Each row is a point on a tangle of strands that fork, close into loops and nearly touch. The rows are in no order.
(in the rows, 128 means zero)
Two points are linked if the straight distance between their rows is under 35.8. Some points are linked to none.
q_877: [105  88 104 168 109 138 157 107]
q_512: [159  79 118 142 102 163 130 105]
q_491: [110 165 129 132 213  72 162 190]
q_644: [156 155 129 139 207 150 163 156]
q_80: [129 134 129 159 189 123 165 151]
q_170: [130 159 150 128 171 112 130 145]
q_787: [136  77 122 132  83 136 109 114]
q_230: [155  72 103 134  82 171 130 102]
q_797: [ 91 126 117 128  90 120 115 118]
q_805: [165 120 154 112 125 133  97 118]
q_663: [128  68 120 121  62 125 101 117]
q_17: [138 140 132 139 216  93 167 189]
q_356: [104 140 121 119  96 127 112 113]
q_186: [102 195 133  85  90 121  99 111]
q_98: [132 142 152  84  77  99  75 113]
q_367: [113 124  92 157 116 176 166  95]
q_876: [155  99 155 139 153 118 118 135]
q_472: [111 191 145  98 128 109 109 121]
q_657: [153 116 129 137 132 162 127 114]
q_738: [ 96 110 104  90  33 121 101 127]
q_302: [102 117  96 141  85 155 142 103]
q_753: [104 170 136 136 200  84 156 174]
q_538: [ 90 113  91 141  74 145 139 109]
q_207: [141 164 149 121 188 119 139 152]
q_64: [104 136 129  93  61 104  89 117]
q_87: [131 120 116 122  96 152 115 109]
q_671: [ 90 162 125 147 159 117 150 132]
q_870: [104 196 137  94 113 119 107 114]
q_452: [125 127  97 162 135 176 171  97]
q_251: [171 119 164 121 185  99 119 165]
q_257: [117 100 105 174 141 153 170 106]
q_55: [100 166 136 140 175 107 146 146]
q_997: [149 124 149 131 148 130 118 128]
q_781: [145  94 138 107  77 125  88 118]
q_844: [ 81 123 106  96  40 107 102 123]
q_614: [ 90  83 102 159  89 129 144 109]
q_183: [157 123 158 116 137 124 102 124]
q_232: [107 122  95 152 106 162 158 100]
q_8: [129 144 146  76  61  98  72 114]
q_833: [132 135 109 160 155 175 171 107]
q_686: [ 87  99 104 147  80 122 133 114]
q_838: [107 110 121 147 113 128 128 115]
q_608: [159 123 146 130 211  85 145 187]
q_106: [129 156 128 129 219  78 166 196]
q_93: [ 90 161 124  94  67 105  98 116]
q_479: [141  74 106 112  55 156 109 115]
q_348: [101 163 133 140 187  92 152 160]
q_760: [121 187 151 102 143 105 112 128]
q_929: [158  94 157 143 176 109 128 149]
q_9: [167 130 155 121 204  93 135 175]
q_97: [112 110 107  94  37 133 103 119]
q_2: [155 145 125 151 200 156 171 146]
q_782: [111 132 131  80  49  98  79 118]
q_570: [137 157 113 128 129 187 140 105]
q_197: [108 155 133 117 109 121 109 116]
q_85: [108 149 125 151 157 135 149 128]
q_776: [145  86 125 138 103 148 120 113]
q_215: [156 169 145 117 206 120 145 165]
q_96: [114  95 107 173 124 145 162 106]
q_499: [111 127 151 139 150  87 122 141]
q_484: [129 152 154  93 102 100  86 117]
q_554: [153 142 123 151 183 169 166 128]
q_548: [136  72 114 110  50 138 102 118]
q_650: [123 155 114 136 124 170 139 108]
q_629: [119 171 150 117 159 103 124 136]
q_211: [149 134 129 139 146 165 135 116]
q_656: [132  90  94 166 114 174 171  94]
q_964: [114 154 149 106 107 102  96 118]
q_15: [159 116 131 125 117 165 115 112]
q_861: [118 131 128 159 172 126 152 135]
q_421: [163 107 151 110 108 138  88 115]
q_923: [126 102 130 109  72 121  91 116]
q_398: [132 100 163 142 164  73 120 152]
q_298: [151 154 127 130 150 179 139 115]
q_53: [157 168 135 129 207 142 152 158]
q_687: [144 137 119 154 163 175 164 115]
q_438: [165  98 164 139 174  96 120 158]
q_927: [149  74  99 121  58 167 127 106]
q_271: [127 137 145 143 191  87 142 168]
q_99: [119 108 119 100  56 122  94 115]
q_399: [ 73 148 111  98  50 100 102 118]
q_962: [147 124 137 138 215  86 155 188]
q_415: [153 110 124 118  94 165 111 108]
q_828: [155  90 144 113  91 127  88 114]
q_228: [125 140 116 129 115 156 128 110]
q_869: [135 132 130 151 207 109 168 168]

A fork is a point with three links, a tip a point with one. Leave the first point through the second and follow the links. Name the first fork or tip that comes.
q_861, q_80 -> q_17
q_538, q_686 -> q_257
q_484, q_964 -> q_797

A piece is two or more points that can be reached from each other along the links. Count, over all rows, the pieces, the separate loops (a circle has one, a figure eight two, a Y none), the forks (points with three links) and the tips (points with one).
pieces -> 4
loops -> 3
forks -> 1
tips -> 3
